Each row is a point on a tangle of strands that fork and nearly touch. The rows are in no order.
Points whose rows are less than 76.3 apart are linked; no others are. Some points are linked to none.
Z_253: [  2 -16  10   5 -20  10 -27  33  -1   0  13  26  -4  20   4  -1   8  -9
 -14   6 -21   0 -21  -5  17 -23 -36 -23  -4   8   9 -16  -3   4  -8 -24
 -16  18  -7  -4  26   1  20]
Z_14: [ 10  36  34  -1  -9  -5  -2 -18 -16  -5  15  27   9   2  18  -2 -27   2
   4   3  13  27 -29  12   3  -3  -4 -42 -10 -12  20   4  16  14 -44 -36
   0 -18  10  -4  16 -14   9]
Z_965: [-16  63  26   8 -10 -26  22 -34 -17  12  16  20  22  -6  -2  -3 -46  17
  -2  13  38  25   3  -4  -3  -6  27 -26   8   8  15   3  36  24 -36 -18
  -2 -31  17  10 -19   2 -16]
Z_787: [ 35   5  13   6  13  22 -16 -13 -41   4  -2   5   6  -9  19   5  -5   3
  14 -28   6   3  -3  16 -11  16  -2 -13 -29 -25   3  10   3   5 -17  -3
  11   5  10 -12  17 -37  17]
Z_66: [  2  -7  -5 -29   0 -10  -4  -5  40 -24 -26  26  -5  -7  16  14   8 -21
  15  18   0  21 -55  18  18 -19 -37 -27 -14 -16  13 -21  -5 -15 -35 -18
   4 -43  -5  -5   3   9  17]
Z_530: [ 14 -15 -16 -16   5   9  -9 -10  10 -13 -24  23  -3 -26  17  18  12 -11
  20  -4   5  10 -48   9  12  -9 -27 -16 -26 -21  11  -9  -6 -17 -28  -1
  15 -45 -13 -12  -6  -3   8]
Z_224: [ -8 -23 -48 -26   6   8  22 -15   5 -12 -22 -23  -9 -35  -9  26  26   7
  35  -2   9   8 -15 -17   3  -4  14  27 -14   5   2 -17 -17 -27  14  20
  40 -49 -22  -6 -39  21 -16]
Z_936: [-16  30  -7  15 -12 -28  35 -25 -11  13  -6  17  16 -15  -8  16 -33   6
  -1  33  15  32   3 -27  -1 -23  15 -26  16  25  15 -13  17  14 -45  -7
   9 -36  -3   6 -45  19 -17]
Z_958: [ 11 -19 -12  13 -15  18 -19  17 -35   2   3  39   6   7  14  23   8  -5
  -1   4 -23  16 -38 -26  25 -42 -37 -42 -23   4  19 -11  -2 -11 -36 -34
  -4   6 -23 -26 -12  -2  16]
Z_262: [-28 -14  36  18  17 -26   5   5  38 -18  19 -30  -1  36   9 -14 -23 -21
 -34  27  -7  -3  50  -3 -20   4   0   5  32   1  -6   0  -2  10  30 -15
 -28  48  13   0  26  14   5]
Z_803: [ 11   9  10 -11   9   2   3  -9   3  -6 -11   1  -4 -10  10   2  -2  -9
  12  -7  10  14 -11  15  -4  15  -1  -9  -9 -10  -1   1   4   4 -13  -2
   5 -14  10   5  17 -12  14]
Z_622: [ 25  -3   1 -10   4   9 -16 -16 -11  -6 -12  32   8 -19  28  12   2  -3
  20 -14   3  13 -51  15  12  -9 -25 -33 -37 -30  18   1  -1 -13 -40 -10
  14 -30  -7 -14  -1 -18  11]
Z_186: [-16   4 -23  19 -13 -11  14  -1 -10  23   5 -25   1  -3 -25  -6  -8  21
 -10  11  -6 -18  20 -21 -11  -6  25  37  24  21  -5  14  -2   4  20  26
  -2  11  -9   4 -41  19 -43]
Z_861: [ -3  -1 -21  -7  -3  -2  14   3   8   2 -11  -1  -8 -21  -9   6   0  -1
   4  11   0  10  -6  -9   3   3   5  11   8  14  -5  -5   0  -1  -2   8
   7 -20  -7   6 -15  12  -6]
Z_213: [-15   1   3  16   4  -7   0   4  12  11  12 -29 -10   6 -14 -21  -4   9
  -9   3 -14 -25  25  -2 -13  19  16  40  22  12 -17  23  -3  -1  33  18
 -13  31   5   3  -4   7 -19]
Z_241: [-32  34  32 -19   9 -30  29 -12  48  -3  15 -26  -4   4  -6 -22 -14   3
 -16   7  20  -5  20  12  -8  32  31  24  16   9 -22  17  12   1  33   3
 -14  11  24  28   9   8 -10]
Z_531: [ -8 -21 -14  -1  -8 -12   3  21  24  -9 -10  13 -13  -1  -1   9  -1 -21
 -11  31 -20  17 -14 -15  11 -17 -25 -11  13  14   3 -21  -2  -1 -10 -15
  -6 -10 -15   0   2  23  10]
Z_107: [  5 -12  10 -29  31   8  22 -12  26 -19 -26 -40  -8  -1   6   8  36 -17
  17 -16  -7   2  17  21 -12  38   3  20  -7 -17  -8   7 -21 -18  28  23
  15   6  15   3  27 -14  21]
Z_467: [  8 -21 -19  25   1  17 -13  12 -22   6   4  -7  -6   4  -8   4   8   3
  -8   3 -29 -19  21 -16  -8  -1  -9  20  11   7 -11  11  -9   2  12  10
  -4  32 -19 -11  -4  -1  -6]
Z_429: [ 10 -13   2  41  26   2  12 -21  -7  -1  10 -57  -5  37   2  -2  -9  -5
  -5  12 -11 -25  61 -11 -46  11  15  17  28   0  -5  24 -22   2  28  25
  -9  49  18 -15  -4 -20  -6]
Z_991: [-11 -28 -58 -10  -7   5  15  -1 -19  10   3 -31  -7 -25 -27  12  28  30
  24   0 -18 -15  -2 -25   2 -12  21  57   2  17   7  -5 -15 -20  29  30
  33 -16 -30 -10 -46  27 -34]
Z_339: [ 14  -5 -26  18  -1  21  -9   9 -36  12   2   6  -1 -14 -11   8   7  13
   1 -11 -17 -12   6 -14   0  -4   0  11  -2   5 -10   9  -3   1   3   8
   4  11 -16  -9 -14  -8 -10]
Z_358: [  3 -22  18  29  -1  15 -37  30 -16  -3  18  -1  -3  35   3  -6  -8  -1
 -19   6 -22 -13  25 -10  -8 -15 -21  -2  10   5  -1  -1  -8  12  13 -11
 -19  51  -2  -7  25  -6  17]
Z_159: [ 20 -28  11 -17 -25  29 -47  22  -1   6  -1  40   0  15  11 -17  32  -4
   7 -39  -4 -22 -45  45  27  -3 -39 -21 -33 -19   5 -13  -4 -12  -3  -9
 -14  -1   4   0  46 -20  23]
Z_242: [ -8  39  14 -14 -15 -11   1   3   8  11  10  11  -2 -15 -12 -18 -13  20
  -3 -11  25  -1 -10  10  10  13  30  15   4  12 -10   5  23  12   0   7
  -9 -14  12  25  -7   7 -16]
Z_545: [ 13  -2  13  24  -7  18 -36  22 -23   7  21  12  -2  20  -1  -7  -3   9
 -11 -12 -15 -22  15  -3  -1   0 -15   2   4   0  -8   7   1  10  12  -9
 -19  42  -2  -6  24 -18   9]
Z_963: [ 13  20  32 -35   4  -7  -3 -17  21 -18  -9  20   5   1  25  -7  -7  -7
  20  -9  17  24 -43  46   4   6 -14 -33 -22 -37  14   4   6   2 -34 -23
   4 -28  22  11  31 -17  18]
Z_676: [  3   0  15  35   9   7 -14   0  -3   8  23 -27  -8  22  -6 -20 -11  12
 -14  -5 -13 -33  38  -2 -21  19   7  30  21  -1 -18  26  -2   8  31  16
 -27  49  13  -2  14 -12  -8]
Z_839: [-21  38  29 -39   5 -29  28 -16  43   0   6 -23  -5  -2  -8 -18  -4  11
  -1  -8  27   0  -1  23  -3  40  43  35   5  12 -16  17  11  -1  34   8
  -2  -5  25  34  -5   4  -8]
Z_60: [  9   1   9   3 -10  13 -30  25  -1   6  14   8 -10   4 -12 -20  11   8
  -6 -19 -12 -28   1  12   5  20  -8  19  -2  -3 -16  11   8   1  21   5
 -20  31   3   7  31 -11   2]
Z_748: [ 28  20  11  -1  16  18  -1 -23 -36   7  -3 -11   2 -21  11  -2  -5   6
  23 -31  21   4   2  22 -16  29  23  -1 -29 -20   0  22   4   1  -9  10
  19  -8  17  -1   3 -35   6]
Z_62: [ -6 -27 -17  11 -15  -7  -6  28   6  -6   0  25  -8   7   0  16  -3 -20
 -20  38 -31  20 -15 -33  17 -36 -32 -22  11  23  15 -26  -5  -1 -17 -24
 -10   4 -27 -10  -7  26  11]
Z_912: [-17  32  -1  -8 -20 -19  13   4  14  11   7  19   4 -14 -19  -9 -19  17
  -8   8  18   7  -9  -6  12  -3  24  10  14  23  -5  -8  24  12 -11   4
  -5 -26   0  22 -31  23 -25]
Z_921: [-15  37  -5   1 -23 -21  22  -5  -4  14   2  35  13 -17 -14   4 -26  22
  -6  17  19  19 -12 -18  16 -21  18  -9  13  21  10 -14  28  15 -34  -4
  -1 -36  -4  11 -46  25 -22]
Z_387: [-10 -51   6   8  14  -5 -12  28  14 -23 -14 -26  -4  35  15   6   7 -30
 -21  19 -29  14  33 -12  -9  -9 -24   5  17   2   4 -22 -30  -4  13  -2
   0  37  -3  -9  18   9  30]
Z_729: [-11 -30  20   3  23 -12   7  10  13 -25 -12 -35   2  33  19  20  -3 -38
 -14  22 -17  29  37  -7 -19  -9 -17 -16  13  -1  11 -23 -27   3   4  -9
   8  26   5  -6  18   0  39]
Z_315: [  4  30  30  15   6   4 -17  -6 -10   9  27 -16  -3   9  -5 -25 -18  14
  -6 -17   6 -23  27  13 -19  25  14  17   7  -6 -17  25  13  11  23   4
 -23  36  22   8  29 -21  -1]
Z_347: [  2 -16 -26  26  13  -1  21 -11 -13   1  -9 -31  -2   8  -2  23  -9 -16
  -3  28 -15   1  39 -27 -28  -6   5  -1  20  15   0   2 -17   6   0  12
   8  13 -10 -10 -22   4 -10]
Z_859: [ 26  28  -3  -2  -5  10  -7 -19 -33  10   5  42  20 -35  21  -2  -4  26
  13 -24  23  12 -35  11  23  -7  14 -25 -35 -23  23  13  20   0 -47  -4
  22 -46  -5  -2 -38 -15 -12]
Z_257: [-12  52  16  -1 -10 -24  27 -25 -17  18   3   6  15 -12  -7  -2 -35  21
   8  -2  44  19   6  -2  -9   3  46  -6   3   7  10   1  26  20 -20   5
   8 -29  16  19 -37   1 -18]
Z_876: [ -4  40  10 -12   0 -14  30 -26  -6  10  -7 -11  10 -15  -4   1 -19  12
  15  -9  39  17   3   8 -12  18  47   2  -5   5   1   6  13  10  -6  10
  18 -30  15  16 -32  -5 -10]
Z_693: [ 21  -1 -18 -16  10  20  -3 -17 -23   2 -17   3   5 -41   8  13  10  11
  28 -33  24   4 -27   9   2  12  18   6 -38 -20   6   8  -3 -17  -9  16
  30 -42  -6  -6 -27 -17  -7]
Z_384: [  6   7  -3  37  18   1  15 -27 -23  10  10 -46   0  24  -1   8 -22   0
  -3  10   1 -18  51 -18 -43   7  19   2  19   7  -4  23 -11  11  13  19
  -5  32  14  -6 -12 -20 -10]
Z_33: [-19  57  29  21 -11 -16  -3 -18 -13  23  39  11  17   1 -13 -20 -43  21
 -19   3  31  -7  18  -7  -8  -8  20  -7  19  11  -6  14  35  25   1 -10
 -31   6  12  14   2   2 -26]
Z_37: [  7 -39 -38  -7  11  20  -4   3  -7 -10 -18  -6 -11 -24  -5  18  26  -6
  16  -2 -23  -2  -4 -16   1   1 -17  19  -9   0  -6 -10 -18 -21  10  14
  16 -11 -22 -13  -1  10   1]
Z_5: [ -2 -32 -50  -5  16  17  20 -11 -11  -3 -18 -33 -14 -24 -10  25  23  -4
  28   6 -10  -2  11 -23 -10   0   9  21  -6   6   2  -9 -26 -21  11  23
  35 -20 -21 -14 -24  12  -8]
Z_350: [ 33  30  27  20   5  24 -31 -12 -60  10  22  20   9   6  15  -4 -20  15
   8 -31  11  -4   4  14  -8   9   0 -22 -24 -23   5  17  12  16 -14 -19
   0  22  13 -14  27 -42  15]
Z_863: [-11  28  -4 -22   4 -18  38 -22  21  -4 -21  -2   4 -21  -3  12 -11   0
  15   5  32  30 -12   2  -4   3  26  -3   1   9   3  -4   9   2 -15   4
  25 -46   7  17 -36  10  -6]
Z_488: [  5 -31   4 -17  26  11   2   3  21 -14 -23 -33 -11   9   6  -2  32 -18
   8 -14 -19  -6  21  14  -7  32  -9  25   3 -13 -11  -1 -18 -13  27  21
   7  20   7  -2  34 -10  23]
Z_897: [-21 -11 -31 -24 -18 -11   5  27  33   3   3  -6 -18 -12 -29 -20  16  18
  -7  10 -16 -14 -11  -7  17   5  16  59  18  26 -11  -1  -1 -11  34  16
   0  -9 -18   7 -20  39 -31]
Z_190: [ -4   1 -11 -20  10  -1  24  -6  19  -5 -17 -26 -11 -15  -5   4  11  -7
  13   2   1   8   2   1  -6  19  18  23   0   7  -9   5  -8 -12  18  17
  16 -15   0  10  -9   6  -1]
Z_8: [ 19 -11 -33  -8   0  32 -19   5 -41  15   2   0   0 -35 -15   1  30  31
  19 -40  -7 -23 -18   2  12  10  11  36 -28  -5 -10  13  -6 -19  21  21
  19  -6 -19 -14 -15 -12 -16]
Z_512: [  1  47  28   6  -5 -15  15 -29 -17   1  15  19  14  -5  13   2 -37   5
   6  12  21  32 -12   2  -2  -4   7 -39  -1  -5  19   2  24  19 -49 -30
   5 -30  12   0  -2  -7  -1]
Z_608: [ 12  24 -13  26   1   1  23 -28 -61  23  -2   4  23 -20   5  25 -19  14
  13   1  21  11  13 -16 -10 -14  24 -31  -9  -4  22   5  12  11 -41   4
  23 -21  -3 -10 -50 -18 -12]
Z_263: [ 24   7 -21  21   5  32 -22   5 -63  25  10  20  10 -14  -4   4   9  23
   7 -35  -8 -21   0 -10   6  -3   6   3 -19  -9 -15  23   5   1   0   4
   5  17 -13 -17 -16 -26  -5]
Z_752: [ -4  -3   6 -46  14  -9  18  -7  56 -33 -35  -4  -7  -8   7   5  31 -16
  12  -5   9   9 -21  39   7  21 -11   9 -10 -20 -11  -5 -12 -14  12   7
   2 -27  11  20  22   4  20]
Z_819: [-19 -19  27  47  -8  -7 -30  28  23  -6  43  -1  -3  39  -4 -27 -18   3
 -45  24  -9 -26  34 -15  -6 -20 -12  10  29  10  -6   8   3  12  30 -16
 -48  65   2  -5  21  21  -9]
Z_141: [ 26   1 -13  30   5  26 -15  -4 -69  17  11  34  16  -9  15  20  -1   9
   6 -23  -7   2 -13 -19  14 -19 -15 -37 -29 -16  12  12   7   5 -33 -23
   9   7 -16 -33 -22 -28   8]
Z_52: [-35  31  22  -2   2 -40  26  -9  47   0  18  -1   5   3  -8 -14 -34  -6
 -24  33  17  10  19  -6  -2   2  19   1  26  24 -16  -3  22  10   4 -13
 -17  -7  10  26  -1  26 -20]
Z_886: [-10  55  26  -4 -11 -15  -4  -5   1  10  30  20   7  -8  -9 -24 -28  16
  -7  -5  30  -1  -4  11   6   9  22  -5   6   8  -6   9  30  21  -6 -10
 -18 -13  15  22   7   1 -18]
Z_733: [ 12  16  20 -25  13  -7  10 -23  19 -17 -18   9   2 -13  26   6  -4 -12
  20  -7  22  28 -31  34  -7  10  -4 -23 -19 -28   6   6   4   1 -25  -9
  16 -34  19   8  14 -17  18]
Z_402: [ 36  24   5  33   6  30 -27  -9 -71  21  18  14  11  -2   6  -2  -7  26
   8 -44   5 -22  14   8  -3   9   9  -5 -22 -18 -12  31   9  11  -1   1
   0  30   5 -16   5 -42   6]
Z_105: [ 28  16  -1  11  24  23  10 -30 -47  12  -6 -36   5  -6   5  11  -9   1
  25 -22  12  -9  27   5 -28  26  31   1 -17 -12  -4  20  -9  -1  -1  21
  21  11  16 -11  -7 -41   4]
Z_688: [-19  11 -13  21  -5 -17  20  -9   0  14   6 -19   4   0 -15  -3 -22   5
 -12  24   0  -3  26 -23 -15  -4  21  12  28  24  -7   5   3   7   5  10
  -4   5  -4   7 -33  19 -31]
Z_495: [-10 -20  21 -21  15 -13   9   8  39 -23 -18 -21  -8  16   8  -4  18 -24
  -9  -1 -10   7  17  17  -1  25  -8   9  12 -11 -13  -9  -9  -4  20   5
  -4  20   9  12  38   1  23]
Z_388: [ -4  17 -29  24 -12  -5  26 -14 -51  24  -8  10  21 -23 -12  24 -12  18
   3  12  10   9  16 -35   0 -30  18 -16   4  10  13  -2  10  12 -30   7
  14 -20 -16  -7 -60   4 -24]
Z_352: [-12  28  -9   5 -11 -20  36 -29 -25  27  -9 -28  14  -5 -21   9 -24  24
  10   4  30   3  23 -22 -22  -6  48   6  11  12  11   2  12   9   3  25
  13  -9   6  10 -56   1 -31]
Z_869: [ -8 -32  17 -25  -1  -7 -19  19  35 -20 -23   3  -4  24  11   0  22 -24
  -6   4  -9  17 -24  23  16  -9 -36 -17  -3 -13   7 -28 -15  -8  -7 -18
 -11  -1   4   8  43   1  39]
Z_639: [-28 -27  29  22   6 -24 -10  24  30 -19  14 -19  -2  41   9 -12 -19 -23
 -40  34 -14   5  39 -13 -10 -14 -13   2  28   4   3 -16 -13   8  19 -22
 -25  47   5  -3  24  24  15]
Z_741: [-22 -14 -37   6 -15 -15  24  -2  -4  20   4 -39  -3   1 -32  -6   6  26
   1  15 -13 -19  18 -23 -10  -7  32  53  25  24   4  11 -12  -2  33  32
  14   6 -14  -4 -51  27 -48]
Z_681: [ 25 -21  -2 -21  28  24  -6 -18  -4 -11 -32 -14  -2 -20  17  12  25 -14
  33 -37   7   3 -15  28  -9  24 -10   5 -35 -31  -1   5 -19 -20   6  19
  21 -18   7  -6  22 -27  19]
Z_591: [  8 -64 -18 -16  18  27 -27  13   3 -14 -27 -18 -10   4   1   8  44 -15
   9 -21 -29 -13   3   2   2  10 -33  26 -11 -14  -5 -14 -29 -21  23  18
   7  15 -14 -15  35  -6  21]
Z_67: [-12   8   8 -39  -3 -28  14  -4  65 -30 -23  20  -8   4   8   5   7 -24
   1  23   6  25 -39  29  15  -8 -25 -23   1 -10   1 -19   3  -7 -21 -20
  -5 -39   6  13  17  17  21]
Z_885: [ 22  -5   5  -8 -35  28 -37  26 -12  10  16  56  -4   6   3 -22  30   3
   2 -39  -1 -30 -46  31  34  -3 -26 -26 -28 -11  -3   1  12  -4   0 -15
 -15   3   7  -2  34 -18  10]
Z_695: [ 17  12   3  12 -24  21 -23  17 -35  15  24  53   6   5   8  -6   7   9
   3 -18  -6  -5 -35  -2  29 -19 -19 -41 -19  -3   7   4  19   5 -25 -31
  -8   6  -7 -12   4 -12   4]
Z_856: [ -1  -1 -23  -4   6 -10  30 -17  14 -11 -29   4   1 -22   4  27  -3 -20
  13  23   3  33 -14 -15  -2 -18  -6 -22   2  10   9 -15  -3  -3 -32  -7
  23 -46 -10  -6 -28  16   3]
Z_287: [ 27  12  -3  -9  -4  13 -16 -18 -18  -2   0  47  13 -24  29   4  -1  11
  15 -18  14   8 -54  15  25 -10 -11 -38 -40 -29  22   8  14  -9 -50 -10
  17 -44 -10 -10 -19 -13  -5]
Z_182: [  7 -12  -4 -39  14   2  -6  -8  41 -24 -37   9  -4 -16  15   7  25 -15
  26 -15  12   4 -43  43  11   8 -23   0 -25 -33  -1  -7 -12 -18  -3   7
   4 -39   5   9  20  -5  16]
Z_147: [ -8  14 -28   7 -18 -11  31 -15 -39  26 -12  -9  16 -17 -25  17 -11  26
   8   6  17   3  15 -29  -7 -18  35   6   6  12  11  -5  10   7  -7  24
  19 -19 -14   2 -67   9 -30]
Z_223: [-10  11 -33  12   4 -14  44 -28 -17  19 -13 -48   6   4 -16  18 -12   1
   8  25  13   1  36 -35 -29  -7  43   2  20  18   8   4 -10   2   3  30
  18  -5  -1   1 -51   7 -31]
Z_99: [ 22   3  -5  23  24  16  10 -24 -38   9  -3 -40   1  10   4  14 -11  -5
  15  -2  -2 -13  40 -10 -37  15  18  -2  -1  -4  -5  14 -13   6   2  20
  12  24  14 -13  -7 -35   6]
Z_775: [-24  10   7   7 -23 -20  -6  26  39   6  30  21  -6   3 -17 -27 -13   2
 -30  26  -2 -18   2  -7  14  -6   0   4  25  25 -15  -3  22  10  10 -11
 -33  10  -2  17   9  28 -23]
Z_300: [-13  15   7 -25   2 -30  29  -9  52 -25 -16  12  -6  -5   5   9  -6 -20
  -1  25   8  32 -23  10   5  -4 -10 -19   8   4  -3 -13   5   1 -21 -16
   4 -37   7  13   3  21  12]
Z_871: [-23  16  43  -8  17 -26  18  -5  47 -14  13 -24  -3  17   3 -20 -11 -13
 -22   8   5  -5  31  18 -10  30  11  12  18  -6 -18   6   7   8  30  -6
 -21  26  25  20  40   3   5]
Z_550: [  4  -3 -27   3   9   0  28 -18 -10   1 -19  -9   0 -23   1  26  -2 -13
  15  15   5  20   3 -22  -8  -9   8 -10  -3   7   6 -10  -6  -2 -21   6
  26 -30 -14  -6 -27   6  -2]
Z_24: [ 12  40  35  29  -1  17 -35  -2 -32  11  45   7   5  17  -5 -26 -22  26
 -12 -30  12 -32  22  10 -13  12   6   1   5 -11 -13  29  20  19  22  -5
 -32  42  15  -1  36 -29   2]
Z_404: [-16 -10 -46   2  -2 -12  40 -18 -12  20  -8 -50   2   1 -26  13   2  12
  14  22  -1  -6  27 -36 -21 -12  36  27  21  21  12   2 -19  -7  17  32
  28  -4 -13  -3 -55  20 -41]
Z_168: [  5 -16 -30  15 -14   4  -4  13 -19   1  -3  36   3  -6   4  25   5  -8
  -6  25 -26  18 -31 -37  24 -41 -29 -29  -2  18  14 -19   3  -5 -34 -27
  -2 -13 -35 -21 -26  16   6]
Z_121: [ -8 -20 -14  19  -3   0  -3  20  13   2   5 -11 -11   6 -14  -8   3  -2
 -17  16 -23 -15  21 -18  -3   4  -3  27  25  14 -12   7 -10   0  19   9
 -11  27 -13  -3  -2  17 -15]
Z_403: [ 19 -13  -5 -15  12  19  -6  -6  -4  -7 -18  -1  -6 -20   6   4  16  -4
  20 -22   2   1 -17  15  -1  18  -6   7 -25 -18  -7   2  -7  -9   2  11
  11 -12   3  -2  16 -18  11]
Z_377: [ 12  37  41 -15  -6   0 -10 -17  -7  -9  16  26   5   5  18 -16 -20   2
   8 -11  19  20 -29  32   3  11  -3 -36 -15 -25  14   8  19  14 -29 -28
  -2 -19  22   3  35 -21  10]
Z_972: [  2 -60  -3 -14   0  22 -41  35   8 -12 -19  -2  -6  21   5   0  36 -15
  -9 -16 -25 -12   0   7  11   0 -38  14  -6  -8  -2 -21 -22 -14  14   8
  -4  26  -8  -3  44  -7  29]
Z_395: [ 17 -57 -30   1  17  35 -18   7 -18  -8 -17 -11  -9 -10  -1  17  30  -9
  14 -17 -33 -13   9 -12  -5   1 -23  24 -16  -8  -5  -9 -27 -19  17  19
  13  12 -22 -24  14  -9  12]
Z_783: [-19 -18 -21  -5  -9 -10   0  32  36   5   6  -9 -18  -5 -24 -30  14   8
 -16  10 -25 -25   4  -4  10  11   5  51  23  20 -15   9  -4  -8  35  15
 -12  16 -11   4  -2  29 -28]
Z_952: [-25   7  50   6  23 -30  21 -12  37 -20  21 -35   5  31  13  -9 -24 -19
 -29  20   7   3  50   5 -26  14   8  -2  28  -6  -5   3   3  12  30 -13
 -20  40  23   8  36   3  11]
Z_547: [ 16 -35  11 -29  26  13 -17  -8  12 -19 -38 -10   3   5  22  17  30 -23
  18 -28  -1  11 -18  33   0  12 -32  -8 -24 -35   2 -12 -24 -13  -3   6
   9  -9   4  -4  39 -23  35]
Z_475: [ -8 -42  19  15   7   6 -33  35   7 -16  -3 -17  -3  42   9  -5   5 -17
 -25   8 -26  -1  32  -5  -4 -10 -24  12  15   2   2 -13 -23   1  13  -4
 -10  51   3  -8  30  -3  27]
Z_416: [-23 -16  29  27 -21   2 -40  46  -2  -5  37  15   3  47   3 -18 -14  -6
 -42  25 -24  -6  13 -21   8 -47 -36 -24  12  20  18 -16 -13   7   5 -37
 -31  53   4  -6  27  16  17]
Z_443: [  0 -41   7 -33  14   6 -20   9  34 -21 -36  -9  -6  15  12   4  38 -24
   3 -17  -6   5 -19  34  10  10 -32   3 -10 -25  -6 -21 -19 -18  10   1
  -2  -2   2   7  47  -9  37]
Z_15: [-21 -27  24  39  -3 -11 -26  35  12 -14  27  -6   0  42   4 -13 -26 -13
 -44  35 -19  -3  33 -21  -7 -34 -23  -5  23  13   9  -9 -15  11  13 -23
 -32  55   0 -10  16  23   8]
Z_891: [ 20   6  -9  12 -11  19 -15   4 -40  12  12  51  12  -8  15  10   4   8
   4 -12  -8   8 -40 -13  28 -26 -22 -43 -24  -6  17   4  11  -3 -41 -27
   0  -7 -16 -20 -15  -9   2]
Z_865: [ 10 -11   4   2  34   9  21 -13   6  -3  -7 -59  -8  21   6   4  16 -14
  11  -4 -15 -18  49   2 -28  35  18  26   9  -5  -5  18 -26  -6  34  29
  10  35  17 -10  13 -18  10]
Z_445: [ 12   0  26  -9 -19  15 -42  23   0   3  20  22  -6  21  -3 -28  12   5
  -4 -29  -1 -26  -9  30  11  16 -16  -6 -10  -9 -10  -1  10   7  12 -10
 -26  23  17   8  57 -20  15]
Z_588: [ -2  -5  -7 -32  18   4  24 -14  20  -4 -14 -42 -14 -10  -5  -1  28  -4
  20 -14  -1  -4   6  12  -7  36  20  38  -2   1 -10  13 -20 -18  38  23
  22  -6  10   7   2  -3   4]
Z_842: [-12 -15 -42 -30 -10   3  13  -1  15  -8 -18  -7  -9 -31 -20  10  19  16
  19  -1   4   5 -21 -11  13  -5  13  38  -1  13  -3 -18  -4 -19  13  16
  25 -45 -22   3 -41  29 -22]
Z_541: [  0 -43  -4  -1 -19  17 -37  46  10  -4  -1  16 -11  19  -2  -9  25  -9
 -17   0 -28 -16  -8  -2  17 -11 -35   1  -2   6  -3 -18 -10  -5  13  -5
 -15  28 -15   0  36   5  17]
Z_902: [-22  17 -20  12  -9 -31  44 -21  -1  13 -15  -2  13  -8 -11  19 -29  -4
  -4  41  11  26  20 -36  -9 -24  21 -16  25  30   9 -17   8   9 -25   3
  14 -31  -6   6 -50  29 -25]
Z_901: [ -6 -19   6 -22 -10 -10  -8  21  38 -17  -9  14 -11   7   3  -4  12 -22
 -10  15 -11   9 -19  12  15  -4 -25  -8   4   0  -3 -20   0  -2  -2 -13
 -13  -8  -1   8  30  12  21]
Z_474: [-10   8  -4 -15   6 -29  38 -17  41 -24 -22   7  -1  -4  11  24 -10 -27
   4  36   1  45 -22  -3   2 -18 -15 -32   9   7   8 -20  -1  -3 -33 -21
  14 -39  -3   1 -14  21  15]
Z_47: [ 18 -26  -3 -24 -15  22 -32  17  17  -5 -16  27  -8  -1   3 -12  32  -6
   8 -26   1 -20 -44  40  25   6 -33  -8 -25 -22  -1 -11  -4 -13   3   4
 -15 -17   2   5  40 -10  18]
Z_853: [-27  14 -13  17   0 -35  41 -16   8  11  -5 -18   6  -1 -14   9 -32  -7
 -14  39  11  15  28 -30 -15 -11  20  -5  30  30  -2  -6   7   9  -4   8
   3 -10  -3  12 -37  25 -26]
Z_381: [-21   3  21  31 -25 -13 -22  31  30  10  51  20  -4  22 -12 -33 -16   6
 -43  25  -4 -31  15 -11   6 -17  -6   0  28  18 -10   5  20  12  24 -23
 -47  43  -4   6  18  27 -23]
Z_349: [  9 -13  -8 -36  -7   8 -17  12  36 -13 -21  23 -14 -12   0 -10  28  -6
  11 -14   6 -10 -47  37  22   7 -22   2 -19 -17  -9 -10  -1 -14   0   2
 -10 -32   3  10  22   4   9]
Z_534: [ 17  27  38  12 -16  19 -44  15 -24  12  40  26   1  19   0 -30  -5  17
  -7 -33   8 -30   2  18   1  13  -9 -12  -7 -13  -8  14  20  13  17 -15
 -25  35  17   1  52 -27  11]
Z_637: [ 14  32  -5   9  -4  -2  14 -24 -36  14  -1  22  21 -30  11  12 -17  18
  14  -3  25  21 -11  -1   7 -12  18 -23 -16  -5  22   7  18   8 -47  -3
  21 -37  -4  -5 -43  -8  -9]
Z_320: [-10   6 -26 -31 -23  -5   8  16  18   7  -6   4  -5 -22 -26  -8   9  25
   4  -5   7  -4 -23  -2  19   0  22  41   6  21  -7 -11  10  -5  17  14
   9 -29 -12  10 -34  28 -30]
Z_517: [ -1 -15  15  20  30  -2  15 -12  15 -12   2 -55  -5  37   8  -4   3 -17
  -3   7 -15 -17  59  -3 -33  25  10  19  23  -4  -4  12 -20  -1  32  18
  -5  49  16 -12  14 -14   9]
Z_646: [ 17  15  -5   1 -32  24 -26  24 -23  20  30  67   2  -4   1 -23  22  15
   2 -37   0 -25 -44  18  44 -11 -12 -28 -21  -1  -5   9  23   3  -7 -17
 -11  -5  -2  -2   5  -6  -9]
Z_201: [ 34   3 -22  19  11  34 -18  -5 -66  19   6  27  17 -25   6  16  10  19
  12 -42   1  -9  -8  -4  10   0   0 -11 -38 -19   1  18   1  -4 -16   1
  16  -3 -16 -24 -19 -31   0]
Z_735: [-15  -9   8 -32  14 -19  27   2  58 -28 -24 -19 -11  -1   1   4  23 -23
  -7   9  -6  11   4  18   4  24  -6  12  10  -6 -13  -4 -13  -9  22   5
   3  -6   7  21  21  14  16]
Z_345: [-29   7  -9  -5 -24 -22   4  30  46   8  18  12  -8  -4 -24 -28  -8   9
 -28  22  -2 -15  -3 -10  20  -3  15  28  28  30 -18  -5  18   2  17   3
 -22  -1 -10  20 -15  43 -36]
Z_672: [ -9  -7  16  23 -25   8 -33  43 -18   4  32  31   1  38   3  -7  -4  -4
 -25  14 -26  -2  -7 -22  15 -44 -37 -35   3  20  14 -12  -6   8  -4 -35
 -25  41  -8 -10  14  11  20]

A fork is a point with three links. Follow the links from the first point to the second and name the forks in between, in order.
Z_445 / Z_885 -> Z_121 Z_263 Z_891
Z_865 / Z_24 -> Z_263 Z_121
Z_99 / Z_201 -> Z_263
Z_403 / Z_121 -> Z_891 Z_263
Z_972 / Z_141 -> Z_121 Z_263

A fork is a point with three links, a tip a point with one. Leave the first point through the second and follow the links. Name the first fork or tip that comes.
Z_681 / Z_403 -> Z_863
Z_897 / Z_320 -> Z_15
Z_637 / Z_608 -> Z_33
Z_107 / Z_488 -> Z_891
Z_37 / Z_5 -> Z_121
Z_402 / Z_350 -> Z_865
Z_445 / Z_60 -> Z_729
Z_865 / Z_517 -> Z_263

Follow the links from the first point to the second, and from the first to the third. Name the last point that the two ways share.
Z_775 / Z_541 / Z_871 -> Z_15
Z_358 / Z_224 / Z_168 -> Z_121
Z_60 / Z_350 / Z_897 -> Z_121
Z_958 / Z_467 / Z_517 -> Z_263
Z_748 / Z_37 / Z_168 -> Z_263
Z_47 / Z_733 / Z_24 -> Z_891
Z_901 / Z_495 / Z_534 -> Z_891
Z_241 / Z_5 / Z_775 -> Z_15
